A landscape with many peaks, sampled at points; each row gives a point and its height.
A climber steps from a point to the highest of its 2 nearest points, and stops where none of them is higher. Distance is the straight distance between rows; heights are no part of it.
j_668 (h 818): [-43,-41,58,-54,21,-12,51,3,-20,-22,-50,97,45,-29,28,-37,22,38,-19,-10,-28,-8]
j_329 (h 598): [22,-4,14,-20,20,42,55,2,-8,27,48,10,-8,-12,-10,-29,47,21,19,45,41,25]
j_759 (h 531): [-16,-21,21,-39,12,35,30,42,16,4,23,47,-11,-11,-16,-41,28,82,-3,-24,-13,5]
j_254 (h 332): [-9,31,-23,-26,37,10,-17,1,27,-45,23,20,-15,33,-61,14,-30,-41,8,-35,45,15]
j_901 (h 389): [-51,-2,91,9,-3,-16,44,47,3,2,-50,-3,26,9,-7,-6,-9,48,1,-2,19,24]
j_629 (h 83): [5,14,2,-22,22,45,-3,65,9,-49,-11,9,-24,32,57,-11,-30,-75,15,16,53,-17]
j_74 (h 592): [21,-8,16,11,25,-28,42,-24,-89,56,4,88,54,-13,-1,24,46,41,-28,-4,-52,-3]
j_932 (h 637): [41,30,-20,76,-25,-16,-39,11,-6,-27,-19,-37,-11,2,-18,16,-20,-64,-6,-63,20,-29]
j_412 (h 238): [-55,11,5,33,22,40,-35,3,54,-26,-35,-50,-11,12,63,24,11,7,29,-12,21,26]
j_669 (h 497): [54,-10,-2,-33,34,-33,58,-16,-56,63,-16,44,60,-57,-38,-19,54,53,-27,-14,-68,15]
j_381 (h 339): [-46,-38,68,-16,-62,-7,16,47,12,-5,-36,23,44,-14,1,-8,1,64,12,-44,-34,25]
j_570 (h 241): [81,5,-5,30,-35,-3,29,-44,-28,47,28,-5,2,38,-51,-24,7,12,-67,31,2,-52]
j_90 (h 43): [11,23,-73,20,-6,7,-20,2,29,1,20,-46,6,10,1,-37,-30,-57,-66,27,32,-36]
j_618 (h 512): [31,-29,44,-4,-28,-6,42,-21,-65,18,-57,44,24,-70,-17,-1,41,6,-21,-27,-4,13]
j_377 (h 681): [-12,12,-32,32,21,-28,0,13,52,15,52,21,-69,23,7,-34,-21,19,44,9,-3,-17]
j_993 (h 534): [53,-7,-26,53,-3,-8,-16,-2,-8,3,36,-40,-13,-26,43,16,-24,-4,21,40,-21,-26]
j_16 (h 368): [36,-28,6,23,46,-10,28,6,-80,36,-42,-8,33,-53,11,0,-8,88,-16,35,3,56]
j_517 (h 289): [-35,-13,43,24,-12,1,-17,-1,44,-7,-30,28,-24,12,-15,-1,-30,14,27,3,-7,66]
j_727 (h 300): [-40,29,-70,27,4,7,-38,3,32,-72,44,-5,-36,71,76,-12,-20,-69,70,-55,-24,6]
j_504 (h 589): [-6,28,6,6,-52,50,7,23,74,-26,20,13,-55,-9,49,6,30,-3,69,-69,-42,8]
j_174 (h 135): [-18,0,6,-59,35,39,-37,26,-38,-24,-5,19,14,22,1,13,25,-2,-35,7,15,-14]
j_772 (h 595): [25,-39,63,-21,-22,12,36,14,-26,1,-14,21,30,-33,29,-22,54,-16,23,-12,5,-25]
j_873 (h 263): [-55,10,-11,14,-9,28,-28,1,66,-80,-74,-28,-20,53,49,0,4,-9,54,-67,7,1]
j_376 (h 622): [22,11,6,4,1,19,18,-52,-56,15,9,8,35,-17,-55,43,15,-69,-24,-13,-18,-16]
j_62 (h 594): [-40,-26,-8,-42,-41,-44,-6,7,31,11,1,-51,-26,-49,-39,-14,-19,-6,10,28,-29,5]
j_389 (h 478): [43,-40,-21,-17,3,-2,-1,-6,-28,14,60,-32,28,-45,1,3,-6,46,33,46,-16,4]
j_660 (h 667): [48,35,-18,49,1,-28,10,-12,50,40,17,-46,-34,-4,6,-3,38,-9,26,6,43,-18]
j_209 (h 319): [-14,-37,-9,28,-48,2,0,-18,-67,61,15,-6,15,-31,-29,56,-41,19,0,24,-21,26]
j_192 (h 423): [40,3,-67,-37,-1,-10,-25,-20,-36,34,56,-24,30,-20,-27,41,-1,19,3,12,8,-57]
j_187 (h 596): [46,-2,20,24,-1,-34,-33,16,50,-13,18,-31,32,-8,25,-11,4,-9,-3,10,-38,-36]
j_59 (h 294): [6,-4,-8,31,34,-24,43,-39,-104,64,-26,-20,62,-20,-9,41,17,81,-61,22,7,17]
j_559 (h 19): [16,6,-44,-41,6,16,-66,-7,-14,4,-21,-40,8,12,-19,1,-27,-50,-70,56,9,-9]
j_219 (h 203): [11,11,-83,8,-10,13,-57,-24,28,-18,25,11,-19,-13,48,16,17,-63,16,2,75,-18]
j_400 (h 498): [-34,-12,72,-13,59,47,50,16,7,-33,-49,4,40,58,24,-15,3,-7,23,16,17,55]
j_844 (h 584): [-14,-9,5,72,1,-16,-51,-5,-4,-40,-44,-34,-17,1,-47,-13,-5,-17,17,-58,8,-1]
j_857 (h 406): [1,30,36,-3,12,-3,68,-9,-21,-19,21,26,39,13,-72,15,-35,40,-43,-12,19,44]
j_86 (h 455): [3,-4,-95,-6,-68,-90,-62,-28,14,18,14,-26,-16,45,-1,-64,-1,-69,-14,29,15,-33]
j_311 (h 445): [-30,-3,76,4,37,-2,45,9,-5,19,-61,23,33,-2,52,26,25,5,31,4,22,49]
j_860 (h 465): [-32,2,34,-23,22,18,78,20,-25,-30,1,45,28,-25,-23,-8,-14,76,-18,-36,-16,28]
j_432 (h 399): [-1,12,-3,-24,42,-52,77,-15,-53,38,-61,13,82,-28,-67,2,62,26,-74,-34,-49,25]
j_7 (h 487): [26,-10,-81,-48,-57,-46,-42,-17,37,-5,54,-39,12,9,-24,-37,28,-46,1,12,12,-28]
j_714 (h 741): [46,18,5,74,42,-6,11,19,23,34,51,2,-53,38,20,-4,25,10,41,-6,14,-6]
j_480 (h 635): [-4,-14,-48,-26,21,-16,-33,15,36,-10,39,-3,-76,-7,2,-28,26,62,41,-5,12,-7]
j_766 (h 262): [22,25,27,7,-31,29,23,8,-45,51,-10,-63,44,-15,-8,43,27,-8,-60,28,25,8]
j_54 (h 249): [47,-9,-9,20,-17,13,-27,-8,-18,57,26,-2,-14,32,-32,-22,-4,-12,-24,34,-34,-5]
j_746 (h 562): [-27,-8,61,-28,11,46,39,20,-13,-84,-29,3,-26,83,49,-26,-18,-11,21,25,8,14]
j_260 (h 425): [-7,30,-111,8,-20,-59,-88,5,30,3,-2,-30,-15,63,34,-82,-29,-80,-48,10,11,24]
j_72 (h 706): [61,29,2,49,-48,-6,-12,-19,-29,16,0,-20,23,1,-41,35,-17,-75,-44,-18,11,-45]
j_212 (h 174): [12,20,-55,-6,-21,-5,-93,19,3,19,2,22,-42,24,-20,36,8,-11,-14,-39,43,-23]
j_535 (h 158): [16,20,-8,-22,0,16,-81,34,-15,-7,-4,-1,4,7,-10,48,10,-22,-2,-41,-18,16]
j_77 (h 304): [53,21,45,11,-21,-48,53,-34,-13,-4,30,-2,-3,15,-57,-6,-16,8,-38,11,-22,-38]
j_348 (h 362): [14,24,-11,-28,27,2,26,-22,-13,0,5,15,5,7,-76,23,-41,0,-22,14,76,26]
j_445 (h 284): [43,-19,-35,39,-53,53,-16,-13,-47,89,8,-32,-3,-10,-52,27,-46,-7,-23,43,-11,-2]
j_322 (h 58): [-63,-44,-4,-14,8,28,-18,33,1,-8,-6,17,24,-64,10,9,-38,-13,33,-14,-6,-42]
j_808 (h 489): [-15,-24,9,49,5,0,14,-44,7,-47,5,-21,-83,3,34,-41,14,-15,42,24,23,8]
j_404 (h 721): [-10,-23,44,-51,-17,-35,-12,44,37,-36,-17,-34,-5,29,9,-29,-27,-25,40,17,-20,12]
j_899 (h 490): [-18,16,-31,5,-7,10,-68,-19,68,14,-15,3,-36,-1,20,-17,22,-51,-38,19,-38,-6]
j_903 (h 314): [-20,43,-37,-19,31,18,-30,-2,39,-47,55,27,-41,50,8,9,-12,-80,31,-26,-11,-7]
j_540 (h 571): [82,24,13,-8,25,-7,23,-8,-57,54,-14,8,37,21,-10,20,-30,70,-69,52,-2,22]
j_794 (h 590): [1,-34,-12,-48,-5,25,-45,59,32,-10,20,1,-34,15,-7,-46,0,66,23,5,-15,28]
j_737 (h 218): [-52,20,-55,-3,-5,23,-38,-10,56,-53,23,-30,-3,-18,71,40,11,-23,28,-8,40,-19]
j_969 (h 454): [-29,-15,24,15,-11,19,2,-47,-16,-40,9,4,-36,-7,18,4,-11,-13,-19,24,-4,3]
j_938 (h 525): [-16,2,16,4,-28,24,-25,30,77,0,-7,46,-37,30,23,-53,1,-21,-8,-2,-44,-5]
j_869 (h 459): [-7,8,29,1,-42,-11,-34,-41,17,16,-30,17,-52,-21,21,26,8,-35,-34,29,-39,1]
j_560 (h 35): [-59,-38,9,33,37,15,-11,16,-17,1,-11,-12,8,-51,30,-19,-17,0,-7,42,20,-61]
j_105 (h 620): [-29,-24,47,-12,17,24,48,19,-61,-57,17,17,-55,54,16,-21,-3,37,20,2,15,-2]
j_17 (h 660): [11,-8,15,-34,-27,-50,-31,6,14,-58,47,-53,9,24,-10,-13,-12,9,1,0,-38,-15]
j_487 (h 308): [8,37,-17,-16,-17,0,7,1,11,70,5,-39,28,-11,-4,59,-22,-24,-22,34,67,-14]
j_902 (h 217): [-10,28,13,26,52,20,-25,-6,14,-10,0,-42,-2,7,28,47,-21,3,31,3,-22,61]
j_288 (h 80): [-41,-35,2,-29,14,39,-7,25,-7,-68,-29,38,24,-16,30,-2,-37,18,34,-34,60,-36]
j_486 (h 653): [2,-21,45,-27,-8,-9,21,33,-5,10,-35,-46,-12,-37,-5,-1,-19,-10,15,27,-34,29]
j_541 (h 64): [29,38,-42,10,4,8,-5,49,36,-14,12,-40,-15,26,31,-31,12,-89,2,-4,38,-22]
j_120 (h 451): [-6,15,5,28,64,-35,37,-47,-64,74,-49,-8,56,-31,-77,26,49,-2,-40,-28,-41,-10]
j_683 (h 705): [70,19,-6,-3,32,15,33,0,17,47,6,-16,6,-1,-16,-6,0,61,-25,60,47,11]
j_600 (h 695): [-32,-38,39,5,14,-27,70,-7,-74,8,-40,100,54,-9,34,-17,44,64,-10,-15,-55,41]
j_211 (h 628): [-10,27,24,-15,-17,18,22,0,46,-55,29,48,-46,8,14,13,-10,17,25,-58,-22,-7]
j_528 (h 450): [13,3,10,29,12,-20,-27,-15,-40,45,-33,-15,21,-2,-34,9,-26,52,-82,39,-11,-31]
j_750 (h 247): [17,15,36,-24,2,8,38,-30,5,5,29,64,15,-34,-12,47,-3,19,34,-32,-29,53]
j_25 (h 557): [-30,18,-43,7,-69,10,-18,20,100,-21,12,5,-55,-5,37,-56,21,-24,16,-44,-44,0]
j_352 (h 404): [-25,31,-88,20,-9,-28,-57,24,51,-34,-12,21,-17,63,50,-72,-46,-93,-9,-40,-4,38]
j_914 (h 13): [-51,-26,-44,24,35,-6,-53,-7,4,10,26,-26,-28,-3,27,-35,-8,-5,-12,61,-6,-52]
j_497 (h 535): [-30,-5,4,10,-1,28,61,1,40,-10,48,-31,-44,-12,14,-43,43,-3,24,21,14,-15]
j_566 (h 365): [-22,-12,12,30,14,-32,-11,-3,-59,50,-1,-14,57,-20,-26,43,8,51,-15,-2,-20,-6]
j_340 (h 269): [-24,10,33,-37,21,2,16,8,55,14,-27,50,-11,-28,5,37,-22,-6,56,-2,-10,32]
j_496 (h 189): [8,32,-88,32,-27,0,-65,-26,19,58,17,5,-47,-7,7,39,25,-48,-3,-7,32,-9]
j_182 (h 285): [-73,16,-16,45,-29,-5,10,-4,55,-69,6,-26,-44,60,35,2,-10,-52,80,-58,15,0]
j_625 (h 228): [21,19,-8,28,17,27,8,-33,18,-4,40,7,-4,-32,-16,52,-48,-16,31,-7,-11,42]
j_204 (h 538): [18,-33,-26,-49,-26,-32,-17,-24,24,17,4,-64,29,-25,-64,-20,35,-12,6,13,-13,-5]
j_333 (h 309): [-48,-51,38,-24,-37,25,22,17,40,-12,-28,52,16,-4,-10,-14,-49,64,48,-5,-21,65]
j_730 (h 690): [-6,-3,67,-29,-9,3,31,-4,-9,-45,-30,76,18,-21,25,-13,18,-2,-15,-27,17,-46]
j_179 (h 441): [19,-40,39,22,13,12,0,1,-24,-10,-69,9,41,-62,3,-22,17,49,-14,-15,-3,35]
j_701 (h 420): [25,-27,36,-21,13,-57,60,6,-46,24,33,-5,13,-22,20,9,1,70,29,42,-5,-4]
j_987 (h 361): [24,9,62,-35,-1,-49,57,-22,-19,29,41,15,-15,25,-10,0,27,5,4,37,-43,-25]
j_203 (h 360): [42,12,-57,-4,-23,23,-7,-17,-51,62,5,-74,52,-6,-45,68,-20,-2,-29,14,60,-48]
j_217 (h 676): [-30,-5,44,5,-22,3,15,11,-10,-72,42,37,-15,44,42,24,-26,57,19,-21,2,-18]
j_441 (h 106): [-18,-3,25,-49,36,60,-31,41,1,-68,-65,9,4,21,45,-1,5,-20,0,-19,55,-17]
j_591 (h 542): [17,14,-23,-4,41,-18,5,-73,-24,32,-18,-9,15,-33,-95,36,22,-5,-9,-41,-19,-16]

Where does a climber stop that starts at each point below?
j_59 | j_668
j_625 | j_217
j_869 | j_217
j_260 | j_404

Call two points neighbours if one is among the 2 nearest of the other. Go from one point of each pair to the other, from neighbour to neighbour, staying as high as possible. Name the lowest point that can't be avoided.
j_683 and j_217 | j_969
j_714 and j_217 | j_570
j_72 and j_683 | j_59
j_668 and j_72 | j_432
j_714 and j_404 | j_993
